Each row is a point on a tangle of strands that fork, close into loops and nearly touch. The rows are in no order.
Two points are linked if the straight distance between their rows is under 85.1. Some points are linked to none.
k917: [40,4,47,12,49,34,12,-9,6,11,2,-20,-8,-10,1,19,17,-15,29,-24,-15,25,34,-3,13,1]
k511: [11,8,8,-12,5,-50,-11,43,-19,35,-1,-2,7,-12,20,-27,10,-27,27,11,2,13,-26,-9,-26,-6]
k632: [-20,19,31,4,1,34,11,15,-29,27,-1,-14,-4,-12,11,-26,21,8,3,-12,-18,-5,46,35,-26,40]
k119: [-32,10,11,7,17,7,25,-6,-7,2,6,-22,11,22,13,8,3,3,-46,-8,40,-22,9,0,-18,-6]
k297: [-21,-24,-21,-15,-7,-4,-21,-18,-9,-5,-10,-18,-15,-2,32,-14,-6,12,-26,3,53,5,22,11,-22,1]
k883: [22,4,12,-47,-20,-11,-24,24,2,-12,48,-11,2,-44,-15,13,2,-8,-10,13,10,-23,5,28,-8,-45]
k127: [38,17,42,6,14,16,-25,-36,18,4,-28,21,16,38,-6,-7,-28,-12,6,-17,5,-6,12,10,-6,-3]
k93: [-14,-8,5,31,-1,-14,-15,-40,0,-51,3,-27,-6,9,35,13,-18,-5,-22,33,41,-6,19,-50,0,13]
k486: [2,21,-30,7,12,-28,19,27,-27,17,-14,-21,-20,15,-37,-13,4,-24,3,-9,-48,3,-3,-35,15,-1]
k504: [-23,29,15,7,6,19,-27,6,14,-1,11,-14,-2,37,-22,-8,5,8,-31,11,-27,-47,6,46,-12,-7]
k913: [18,13,-3,-12,-33,6,21,-8,11,-6,-16,40,17,6,-28,-4,4,13,10,-17,-21,26,2,15,-24,17]
k291: [22,-12,-23,13,4,-19,-18,-21,-1,-5,-35,3,12,32,27,-38,-28,-24,10,-18,34,18,17,-32,14,16]
k716: [-41,18,20,-11,2,6,-16,21,-30,36,12,-22,-26,-30,-10,-15,10,8,-4,-22,-3,8,18,30,-43,20]
k457: [23,9,53,26,16,3,-20,-29,43,22,-14,9,6,24,3,-23,-10,-7,1,8,-14,2,-1,3,-20,-16]
k655: [-19,16,-31,-15,-7,11,-6,-20,12,-16,2,-6,-14,2,-45,8,7,5,-45,-2,7,-20,-17,42,11,-36]
k491: [-9,-1,6,16,6,48,-4,-1,16,-44,47,-14,16,-20,13,41,0,-3,8,16,6,-26,20,9,15,20]
k560: [-28,-31,-13,2,31,-13,12,26,-22,38,-1,-17,14,6,2,-38,38,6,-15,-16,-1,43,6,-53,17,9]
k895: [-23,-16,-17,-10,12,18,44,-10,4,3,-34,10,3,19,11,7,-4,17,-19,-7,-10,-24,-13,-2,9,-14]
k928: [51,-14,-37,-30,-20,-25,46,32,-9,-1,-8,5,19,-2,17,8,-6,0,22,-1,11,-2,-19,-17,16,-3]
k38: [41,-27,-26,8,-10,-14,-9,-2,0,3,-6,-13,15,-10,25,-22,20,-11,25,13,39,36,1,-36,10,40]
k738: [-19,-14,3,-28,4,-25,2,24,14,10,13,0,-12,22,-31,-12,-6,2,-14,-3,-23,-18,-20,48,-20,-31]
k951: [21,-28,35,-13,-52,-7,-4,3,11,-14,24,10,9,-7,-19,-8,18,24,10,8,-4,23,-3,7,-50,-7]
k286: [-28,37,-3,-29,13,12,-24,5,-45,22,-9,-1,-24,-28,18,37,-10,13,-15,13,-13,-41,-11,7,-9,-16]
k927: [-31,-50,17,18,-20,-6,4,-11,-13,30,17,11,-7,29,-4,-2,-21,15,-21,8,23,-12,-29,-44,10,-33]
k773: [-20,-3,-37,51,-12,-37,-17,12,5,-22,6,2,-6,13,-23,-19,-17,-26,-3,13,-2,16,-11,-12,9,30]
k850: [35,8,14,-11,17,-25,-20,-27,17,-15,-38,11,7,27,-10,-19,-27,-24,18,-27,18,32,5,20,-3,-14]
k73: [-3,30,-53,-12,-7,-11,-2,-2,-40,53,-27,12,-10,-26,7,8,5,15,-6,-14,14,-1,-11,-17,5,12]
k191: [-27,-20,-13,11,-15,3,37,11,-26,4,3,4,-16,4,-3,4,12,9,2,15,-38,-21,-20,-35,30,20]
k930: [40,19,10,-33,9,-10,-28,10,20,1,26,-10,1,-25,-6,1,7,9,-17,28,-14,-36,-9,45,0,-63]
k771: [11,-17,-16,-2,-14,-26,3,1,-1,-12,-16,-8,6,-16,48,-9,11,-4,27,32,30,27,-10,-30,-22,18]
k585: [-32,24,-15,-4,-7,19,-9,-19,8,-12,7,9,7,-17,-30,30,-3,3,-30,6,-4,-28,-38,3,21,-33]
k634: [-34,7,45,15,-7,24,17,2,37,-13,15,13,10,7,16,5,13,40,-6,0,-48,13,13,-9,-51,11]
k665: [3,10,-8,-31,-25,-13,-16,-35,3,-19,-39,8,-9,-4,-3,-11,-4,32,-14,-25,-6,20,18,-24,-35,1]
k785: [-12,-13,18,37,-13,-9,-16,-15,45,-1,7,-31,-8,9,10,-19,7,-10,-6,45,34,18,5,9,-27,7]
k601: [14,9,-3,-26,14,47,29,9,16,-18,10,4,21,-16,-14,28,-23,-24,13,-39,3,-9,23,11,34,-2]
k258: [-41,-4,17,28,31,17,-22,-1,-1,18,2,4,-5,-8,-28,-17,5,-29,34,-35,-14,43,2,11,9,29]
k530: [-6,-4,-8,4,17,-4,-2,-27,-27,28,-10,-28,-18,7,-7,-22,6,8,-28,15,4,-37,-3,23,25,-8]
k92: [29,-32,19,0,-1,36,5,-29,29,-36,-4,10,-5,4,32,21,-13,14,24,8,-18,1,3,-13,34,11]
k693: [-13,32,-41,31,-21,-17,1,-17,-12,8,-14,-9,-13,-12,1,-7,12,4,-14,27,9,-3,-1,-9,-4,27]
k980: [-14,-54,-7,-6,-2,26,3,-36,15,-60,9,7,-6,20,14,13,-15,16,7,3,5,-13,7,-16,32,1]
k625: [-31,-6,2,29,29,22,28,18,7,1,12,9,16,34,22,2,22,23,-21,26,0,-53,-29,36,21,-2]
k183: [27,-9,-4,0,20,-9,5,7,6,-13,17,-13,5,-43,8,8,-9,-34,27,7,30,10,2,-14,34,-14]
k881: [43,14,-23,-18,-33,-10,25,38,-41,1,5,20,23,-11,5,19,2,-2,39,-9,8,0,-4,-29,4,28]
k754: [16,18,-16,23,-11,-1,29,28,-16,31,-10,-7,5,-6,-1,7,19,-21,31,31,-31,-4,-13,-20,24,40]
k796: [-19,-20,-12,22,34,-34,-3,27,-16,15,9,-23,-19,8,-35,-12,-2,-33,9,-10,-23,12,-12,-39,19,-13]
k401: [3,-15,24,0,-2,33,20,21,40,4,25,26,25,12,5,24,-6,17,8,-15,0,-1,-8,35,-24,-9]
k298: [7,25,10,-25,1,-57,-2,27,-21,19,-16,5,-11,7,1,-26,-9,-9,2,5,-18,-7,-16,10,-36,-26]
k965: [14,5,-9,22,42,-8,22,9,-14,-19,3,-37,13,-35,31,27,-10,-35,29,16,38,4,-1,-28,18,7]
k432: [-26,-21,-25,28,4,-49,-36,25,-24,1,8,11,-12,14,-22,-20,-5,-19,9,-8,-19,15,0,-51,9,22]
k271: [15,-8,11,-3,21,7,-15,11,-10,-20,28,-7,6,-40,-13,20,-2,-30,46,-28,11,39,16,2,16,5]
k573: [6,5,-20,-7,27,-25,-21,-11,-7,-32,-4,-47,-24,9,0,-15,-3,-13,-33,41,26,-29,11,26,-6,-8]
k594: [-5,46,-4,-26,15,5,-22,35,-34,19,18,-17,-11,-11,-9,23,7,14,-17,18,-6,-49,0,31,-17,-15]
k107: [11,35,-4,-1,18,-25,3,14,-14,12,-17,-16,-16,20,-22,-14,-10,-40,11,-6,-29,2,7,11,11,1]
k954: [29,43,-13,-9,1,14,35,11,8,-28,-14,5,6,-36,32,50,-6,-15,11,17,-22,0,2,9,22,7]
k164: [35,7,11,2,10,-17,7,25,-3,1,-11,-6,24,32,48,-26,-11,-5,2,17,11,-31,21,12,-18,14]
k123: [-59,12,-11,16,3,25,-10,9,16,-5,28,14,11,6,-24,39,-23,-10,-10,-3,5,-31,-31,20,8,-17]
k718: [2,-9,-1,19,-35,-5,29,37,-18,29,0,15,6,6,-6,-20,28,1,16,20,-53,1,-30,-42,31,32]
k690: [-23,-19,-18,-19,-23,-3,-17,-15,19,-13,-15,26,-25,-19,35,-13,7,29,-8,28,7,10,-21,29,-15,12]
k935: [-19,-13,-6,1,-18,9,-4,-14,15,-21,-12,-6,-3,11,39,-13,12,24,-24,32,28,-14,1,27,-25,18]
k241: [-44,3,38,-6,-15,19,-35,0,-17,30,7,-3,-20,7,12,-9,-1,23,-36,6,14,-30,9,10,-39,-6]
k561: [11,27,33,6,-11,35,19,10,22,-5,19,31,49,26,3,26,4,33,-1,-19,-3,-13,13,17,-33,12]
k325: [12,8,-41,13,-27,-55,-1,4,9,-35,-9,-6,-10,7,-26,-4,-11,-8,1,15,-25,15,-8,-30,-1,10]
k505: [-15,19,0,-5,4,-8,-12,-13,8,-15,-1,7,0,-17,-29,19,-16,-9,1,-39,-15,38,4,-22,-20,-16]
k139: [-26,-18,-10,-20,28,-32,31,6,-33,7,-18,-19,-27,31,-11,-15,-1,0,-36,-11,-28,-34,1,-30,14,-38]
k517: [21,24,30,17,61,5,-10,-1,13,8,-2,2,18,17,54,11,-31,-15,18,1,2,-9,11,7,-5,-19]
k79: [1,-22,-4,-1,28,16,-14,-2,-11,10,6,9,-16,-16,-19,3,11,-24,48,-43,2,49,-1,22,24,17]
k352: [-21,-2,-6,-2,5,-29,14,-10,-21,-60,40,-15,2,-31,16,17,-9,-14,-34,34,30,-30,-18,-15,38,-17]
k666: [12,-29,-4,-29,-28,-5,30,-3,5,-34,-37,15,3,13,27,-24,18,26,20,-18,-22,31,13,-23,-4,34]
k260: [2,-34,-20,7,5,-17,1,22,-12,4,25,-22,-5,1,-33,-19,22,-5,3,-36,15,45,22,-15,-3,15]
k366: [10,22,3,-4,14,1,0,19,12,-14,41,-33,-18,-38,-12,28,18,9,-3,27,-35,-12,14,28,-6,-17]
k292: [1,-18,14,-17,23,5,46,5,4,20,-15,8,-23,-14,23,19,13,16,-8,14,-39,-10,-36,-5,31,-46]
k678: [-18,-20,-33,-19,9,-25,-10,-7,-26,-37,10,-32,-23,-10,15,-13,-12,-8,-31,11,46,-7,23,35,-1,4]
k143: [-12,29,6,-12,-14,-1,-11,3,9,-37,8,18,7,-1,-25,35,-28,1,4,-11,-32,-7,-5,-5,-17,6]
k603: [-32,-16,-37,18,-18,3,1,-19,5,11,5,26,-15,-10,-27,10,-2,20,-26,-25,27,25,2,11,-1,-10]
k544: [16,24,36,3,-21,18,19,-6,5,16,-1,35,46,10,-32,3,4,10,7,-33,-8,6,9,23,-38,1]
k299: [56,-29,21,-19,-2,16,2,9,-29,25,10,-9,-34,17,4,-12,16,7,16,4,-23,-25,22,12,35,11]
k481: [28,28,-7,-3,-12,16,26,13,8,48,-23,13,20,-19,15,12,10,3,14,-2,12,2,-16,9,-19,11]
k899: [-49,-15,6,-4,-24,28,-18,-4,-16,45,-8,7,-9,-3,5,-33,4,30,-30,-13,11,-8,8,3,-13,2]
k515: [-20,13,6,-5,-14,39,-7,-27,20,1,17,23,13,-23,6,49,-11,15,-26,7,25,-16,-34,-6,22,-26]
k551: [61,-2,-15,-11,0,-16,-24,-7,-2,4,1,-7,16,-22,-10,1,15,-10,34,5,28,54,-7,-33,18,6]
k470: [21,7,17,-8,-42,-3,0,-10,-9,-37,-2,47,19,1,-24,19,-13,2,31,1,-28,15,-6,-7,-19,13]
k273: [53,11,13,-8,3,-2,-4,0,-10,-9,6,-32,-17,-20,-43,11,39,-12,17,-5,-28,37,28,-6,19,13]
k553: [23,9,-24,5,2,3,-39,-29,-19,5,-5,-15,-11,-36,-7,22,-7,5,-11,-24,37,15,20,-53,8,-20]
k731: [-32,6,35,32,12,19,-26,13,-11,34,-10,-9,1,0,-1,-56,10,-21,14,-7,-25,33,5,13,12,33]
k35: [-26,1,-16,-4,-3,4,-17,-16,19,2,-4,22,-4,-29,-8,29,-20,3,-5,-25,28,33,-7,-14,-7,-28]
k842: [18,-23,18,-28,1,-16,-3,31,12,-31,41,-2,-12,-29,8,7,-11,-15,18,18,-14,-5,5,21,3,-35]
k386: [38,27,31,-11,14,-48,-10,17,-14,4,-2,2,-15,11,-14,-13,-13,-26,11,17,-41,-4,3,25,-11,-18]
k527: [11,-26,-30,-12,-36,5,44,-12,27,-36,-23,15,10,27,13,-24,4,27,-6,-9,-1,6,5,6,-6,31]
k855: [-6,-39,9,16,33,-3,-12,22,-38,37,22,-16,-4,18,-42,-11,13,-28,24,-25,-19,23,-1,-53,28,4]
k422: [-7,23,-35,54,9,-13,7,-21,-14,-3,7,-27,-9,-24,-7,20,15,-10,0,7,24,22,-6,-21,14,36]
k910: [-43,2,37,19,4,41,-17,-8,-8,46,-30,3,-14,-5,-6,-36,-2,10,-2,-29,-35,8,16,22,5,15]
k147: [-34,9,-19,18,-6,20,-16,-25,7,14,13,33,2,-38,6,42,-29,-5,-6,-2,34,5,-19,-22,24,-12]
k168: [47,26,26,-5,2,10,-7,-7,-32,6,-12,20,21,-9,-11,25,-5,-19,38,-27,-2,17,6,-22,6,6]
k234: [-1,-7,-17,22,7,50,7,-7,12,-23,25,-6,-1,-24,-14,37,-8,-18,17,5,3,-18,3,26,55,23]
k703: [-40,18,9,9,-7,11,-33,-7,-11,13,10,-26,-14,19,-5,-3,14,13,-48,31,8,-45,-7,36,-26,-2]
k56: [35,-16,8,-26,-1,-10,14,-5,-2,5,-25,-39,-10,-20,15,-33,41,17,-6,5,12,30,21,1,-21,-2]
k642: [42,-1,14,-8,23,16,18,-15,12,-5,-8,-31,-14,-12,-29,17,17,-22,12,-40,-12,35,35,-5,19,-12]
k779: [31,13,-29,20,-28,-2,-22,-4,-13,3,27,-9,-8,-41,-14,28,-10,-3,-8,0,42,1,20,-39,28,-11]
k888: [42,-10,-13,-24,-24,1,38,4,22,4,-8,18,31,-17,34,21,-15,11,6,16,29,-7,-34,-17,5,-8]
k492: [16,6,34,-12,17,13,-38,-5,20,6,16,30,23,18,25,22,-24,11,-2,8,3,-23,-15,14,-5,-48]
k158: [-6,-28,-9,-2,22,-4,10,30,-17,32,15,-6,8,5,-33,-14,37,-10,17,-24,-21,55,14,-42,16,22]
k330: [-23,-21,-1,-6,9,-15,32,41,-25,17,-7,-26,-4,2,10,-35,21,7,-12,-8,-6,-15,11,3,-20,3]
k697: [18,38,-8,26,-2,-17,3,19,-18,18,-2,-41,-8,-21,-11,7,22,-27,19,21,-25,-1,7,-37,1,35]
k155: [-6,-36,-12,-8,-11,-35,22,44,-1,10,14,-25,15,3,-18,-36,26,3,-3,-19,16,46,8,-11,-30,-8]
k586: [0,-26,40,6,3,-8,-18,-16,40,17,-15,14,0,38,-22,-23,-20,-1,0,6,-26,-1,-36,-7,-4,-40]
k396: [-38,12,-42,1,-22,-15,-20,-12,-17,-6,0,11,-28,-27,-13,9,-6,19,-20,11,-14,-9,-11,-5,-9,7]
k211: [8,-14,6,-32,4,3,-3,-6,4,-13,12,6,-28,-18,-11,19,-11,4,0,8,-23,-14,-7,12,14,-29]
k277: [2,-13,6,40,13,27,16,-2,49,2,16,5,28,56,15,-5,11,10,-20,25,18,-38,-21,45,19,-5]
k606: [7,33,5,12,-37,-4,-26,-33,-11,-20,-32,30,15,3,-10,-1,-16,8,-2,-35,-3,25,27,-34,-38,25]
k208: [-1,34,-26,37,37,1,4,0,-22,8,11,-41,7,-44,-8,26,-4,-36,-1,4,36,6,2,-32,12,10]
k254: [5,-44,-17,4,-32,1,13,-8,31,-30,9,8,15,44,-1,-31,-15,0,4,5,27,7,-3,16,4,26]
k126: [-48,-5,13,-6,-16,-10,2,17,24,-11,6,24,0,35,-24,-12,-15,3,-9,2,-40,-17,-26,14,-23,-10]
k629: [-1,-6,47,4,-34,3,11,2,31,2,15,16,22,1,18,-9,19,36,-1,14,-14,7,-1,-16,-57,5]
k748: [14,2,10,-23,-2,26,33,2,20,15,-14,14,9,27,-9,19,-4,10,-5,-29,-19,-24,5,-5,10,-14]
k752: [-14,-52,-34,6,15,-3,0,-23,-5,-41,-1,3,-21,2,0,1,-25,1,-8,-16,28,3,6,-10,41,-6]
k925: [-20,-23,7,-2,-16,-1,3,18,-14,34,-13,4,-1,-5,2,-30,26,13,-5,-9,-14,28,-7,-52,-11,0]
k190: [-22,-7,-29,-29,-8,15,-4,-20,5,7,-18,27,-12,-25,25,19,-7,19,-5,14,15,-5,-37,31,2,-12]
k916: [-46,36,-14,21,-27,-9,-10,16,6,17,0,25,17,5,-19,-9,-22,-19,-6,-26,12,17,-4,22,-35,31]
k774: [17,-10,-4,-26,-13,-57,-6,32,-21,3,3,-11,12,-7,-3,-36,17,-9,10,-11,24,37,-9,-8,-51,-10]
k701: [-10,-2,-10,5,0,3,17,36,14,4,36,6,-8,-42,3,21,2,-2,24,27,-5,-1,-26,47,3,-8]
k11: [-10,-24,21,-22,-32,9,-8,11,-6,-1,26,18,-6,-23,-24,7,8,9,24,-9,-15,21,-3,37,-30,-1]
k345: [-9,4,28,2,12,26,-4,-12,33,0,-12,1,-17,-19,11,-7,16,16,12,-12,-10,30,16,38,-28,18]
k467: [-33,-26,14,27,-10,0,-24,-37,37,13,-19,23,-7,47,-9,-14,-31,-9,-4,-7,7,-2,-21,-14,-2,-19]
k593: [36,12,-3,-3,-25,7,-7,10,-33,-5,6,20,22,-10,-9,25,11,10,21,-22,14,28,8,-44,-5,27]
k121: [-18,3,12,5,-8,-22,-10,23,-9,40,8,4,17,-10,-15,-23,8,-10,21,-9,-6,36,-23,-29,-20,8]
k742: [-20,-14,21,19,2,21,0,21,35,-8,50,16,11,-17,13,25,-8,3,20,22,-4,-1,-20,20,-12,-12]
k994: [8,24,-11,-18,-21,-37,-8,10,4,-37,-5,-3,2,20,-36,12,-26,-16,-3,16,-24,-20,-14,-18,-10,-18]
k146: [-16,-15,2,-6,6,-1,8,-10,-7,-18,-1,-9,-20,4,-17,23,-8,0,-7,3,-40,-16,-2,-24,29,-12]
k776: [-30,-9,15,-2,16,17,13,-6,20,-28,-23,12,21,48,28,8,5,27,-27,1,-14,-36,-3,-6,-7,-8]
k877: [38,25,-18,-20,-11,10,24,-4,29,-18,-4,14,27,-32,17,37,-15,-17,14,10,18,-1,-14,6,25,-12]
k124: [-11,-22,-4,-18,3,-18,16,10,16,2,-8,-21,-17,31,-23,-50,14,0,-25,16,-11,-18,-3,57,-4,-24]
k683: [-41,1,3,18,0,15,16,23,34,-15,-6,22,10,38,8,-8,5,21,-11,16,-35,-29,-14,29,2,9]
k383: [5,15,5,-23,13,-25,-51,9,-12,-25,17,-33,-18,14,-9,-8,-9,-16,-5,25,-2,-36,15,39,-15,-10]
k999: [-16,-37,-23,24,13,-19,-8,-33,3,-21,-27,5,-15,24,23,-29,-25,-7,-17,-12,37,5,11,-22,21,12]
k404: [-21,11,5,4,36,19,13,-6,-32,16,0,-34,-2,6,10,-4,2,10,-35,-7,23,-49,15,40,4,6]
k427: [-11,11,31,2,10,14,10,-3,18,6,1,7,-14,-8,8,0,23,34,-8,8,-46,2,6,29,-32,-4]
k820: [10,39,13,-30,17,-8,-5,40,-11,0,40,-14,-9,-16,-2,24,8,8,-19,31,-34,-43,7,28,4,-49]
k622: [6,5,14,22,14,23,14,-8,24,5,-3,-10,18,26,15,-1,-7,-2,-15,10,28,-29,-1,19,-11,-10]
k669: [13,3,23,16,52,-17,3,13,0,23,-2,-4,12,27,72,-19,-4,-1,11,24,-11,-30,5,11,-3,-5]
k201: [-40,-9,8,-15,-12,9,-19,11,-28,2,13,11,-22,-25,-3,-5,-1,16,13,-26,-4,13,5,16,-18,28]
k908: [11,-16,-27,20,-23,-4,-1,-11,20,19,0,11,4,15,-33,-13,3,-6,8,-10,7,18,-19,-15,14,11]
k85: [12,19,2,4,7,-20,-2,12,-11,9,14,-45,-18,-23,-15,6,6,-6,3,20,-7,-4,10,1,-21,-2]
k118: [-8,-29,-19,-34,2,-32,29,0,-11,-6,-20,-20,-22,30,-10,-47,6,11,-35,-4,-13,-20,-1,11,8,-24]
k817: [-29,-9,-10,54,-21,-9,-2,-22,38,9,-6,21,0,27,-19,-4,-19,-5,-18,-15,11,13,-11,-36,2,-1]
k42: [44,2,-40,15,-27,-15,2,5,-18,-16,23,-17,-7,-26,-18,18,8,-6,14,19,2,10,1,-50,29,11]
k744: [-42,-13,31,21,-13,-8,-3,-21,22,12,20,-27,-7,16,5,-4,16,-1,-42,34,51,4,7,18,-27,-24]
k654: [-18,11,-13,-21,19,33,10,0,19,3,-8,37,6,-15,30,32,12,24,-14,11,-13,-21,-32,51,18,-35]
k227: [-24,-5,-31,-14,43,-31,34,-11,-36,-2,-18,5,-17,15,4,-4,-22,-12,-23,-4,6,-36,-27,-15,41,-41]
k230: [-6,36,-34,-19,-3,-17,-25,-11,-44,30,-25,-1,-36,-23,-3,10,-8,3,-5,15,-16,-18,-6,3,2,8]
k360: [2,11,19,-10,16,22,-34,-19,16,7,-9,22,-5,24,15,11,-17,12,-12,12,-22,-48,-14,8,25,-37]
k480: [9,30,7,8,0,19,-9,19,-9,2,17,13,10,-38,-10,38,-25,-27,38,-20,-1,13,-2,-3,12,12]
k347: [-56,-3,-4,22,20,6,20,1,4,-18,6,15,13,-2,14,38,-18,-2,-6,10,8,-20,-36,-4,4,-14]
k926: [17,-8,27,13,13,34,-6,-23,30,-36,17,-5,1,13,20,28,8,17,9,12,-23,-16,26,8,9,13]
k26: [12,30,-53,-1,-18,-12,22,7,-2,45,-21,15,20,-31,5,12,13,7,0,-7,41,21,-30,-7,-18,-5]
k516: [70,-11,8,-16,-25,-14,-9,-14,-5,-1,-33,1,27,22,-5,-61,12,-3,11,-13,28,23,28,-13,-2,17]
k736: [3,48,20,7,23,-17,-33,28,-2,-3,16,-22,1,23,-11,-13,-7,-14,-13,17,-22,-34,10,41,-34,-6]
k489: [26,-10,13,-1,7,-17,-3,-16,10,-7,-30,-13,7,22,-16,-53,10,-19,8,-24,4,35,15,-2,-8,5]
k246: [-18,19,19,13,-12,-9,-27,-25,-16,-40,-24,40,19,13,-8,-12,-28,-21,22,-26,3,27,16,-13,-31,28]
k259: [44,-32,18,-25,-6,6,1,-1,-39,10,-18,-8,-6,23,5,-39,22,0,18,-20,-9,2,16,-8,23,26]
k436: [-15,5,30,10,0,12,-18,-16,29,-15,15,-22,11,2,36,26,5,3,-37,30,56,0,15,5,-21,-36]
k949: [-12,18,-23,-9,25,22,50,-10,15,10,-18,9,5,0,6,19,5,5,-16,4,4,-25,-37,32,27,-17]
k479: [-40,17,-19,9,-12,8,23,14,-12,36,-21,22,-4,4,-7,-18,1,-3,-9,-18,-34,12,-5,-3,11,22]
k508: [35,22,24,-15,1,23,-24,-35,9,12,-29,23,3,40,1,14,-24,4,7,-3,-23,-29,-16,-7,25,-9]
k207: [-37,0,-16,8,8,-14,23,-9,-24,-38,2,1,6,-18,29,28,-23,-1,-12,30,17,-19,-33,-34,18,2]
k105: [6,-10,-17,-35,-12,5,21,-34,4,-31,-41,16,-2,-5,19,0,7,27,3,-40,5,48,28,-15,-16,10]
k195: [55,-3,-17,-12,-12,-19,-18,-1,-12,19,-6,-5,-6,-3,-31,-5,37,-24,21,7,-24,47,1,-32,23,21]
k456: [21,-6,-4,-32,14,29,47,3,25,-18,-3,-15,23,-1,3,25,-4,7,-2,-28,7,-12,15,2,12,-26]
k861: [-23,-19,11,4,-31,35,2,-10,0,18,-1,-7,5,11,15,-29,20,30,-17,15,16,-26,14,20,-15,34]
k364: [-19,-11,10,10,13,28,-3,-32,7,23,-25,-6,-21,-10,-1,-22,19,13,2,-31,-2,25,26,0,3,20]
k836: [-28,-4,-45,14,-36,5,-2,-13,12,-1,15,2,-10,9,-47,0,4,6,-35,-7,20,1,6,46,-5,-2]
k599: [19,-37,15,-3,13,8,-5,-4,-23,15,20,-18,-22,7,7,-23,15,21,-2,32,-9,-47,1,24,24,-6]
k550: [11,-3,20,19,-16,-25,-23,0,11,-19,-4,-15,1,5,25,-27,-1,-3,17,39,14,12,6,-15,-27,30]
k322: [38,13,44,14,54,18,-1,-15,18,7,8,5,10,-8,56,14,-4,1,37,-17,-3,20,32,-5,-2,4]
k77: [38,43,-4,-8,14,-2,37,21,15,17,-9,3,2,-22,34,33,13,2,16,10,-20,3,2,21,-12,0]
k177: [49,-14,8,-30,-10,-1,-20,-6,-44,1,-13,7,2,18,6,-36,-1,-2,23,-29,36,9,38,5,10,26]
k58: [34,-25,-33,13,-52,-10,7,0,-1,-8,13,2,-1,19,-21,-10,-3,9,12,11,5,-5,6,-33,28,18]
k812: [11,-2,21,-22,-7,17,-21,4,26,-13,14,8,29,-7,34,29,-10,13,-11,5,34,-15,9,8,-14,-25]
k757: [6,4,-3,16,9,-8,-42,-28,-23,-19,-33,33,12,16,2,-37,-18,-19,18,-30,19,38,28,-15,2,37]
k607: [11,-16,-16,7,14,29,18,13,-8,-34,14,-5,6,-17,-6,30,-18,-38,36,-25,-1,-6,10,-11,58,18]

A tip is a point with one link. Name the tips that can be reached along the links from each point below, in the order of the rows.
k796 | k352, k701
k38 | k164, k553, k254, k227
k85 | k632

How many points has the smallest loop of links through each point below? Write - if it is on no loop.
k703 | 11
k883 | 12
k271 | 20
k796 | 11
k560 | 8
k603 | 7

A piece is two or more points that can be reached from each other along the links. Count, over all rows, the pieces, the separate loops (a circle has one, a figure eight two, a Y none), the forks (points with three links) and the tips (points with one).
pieces | 3
loops | 6
forks | 13
tips | 7
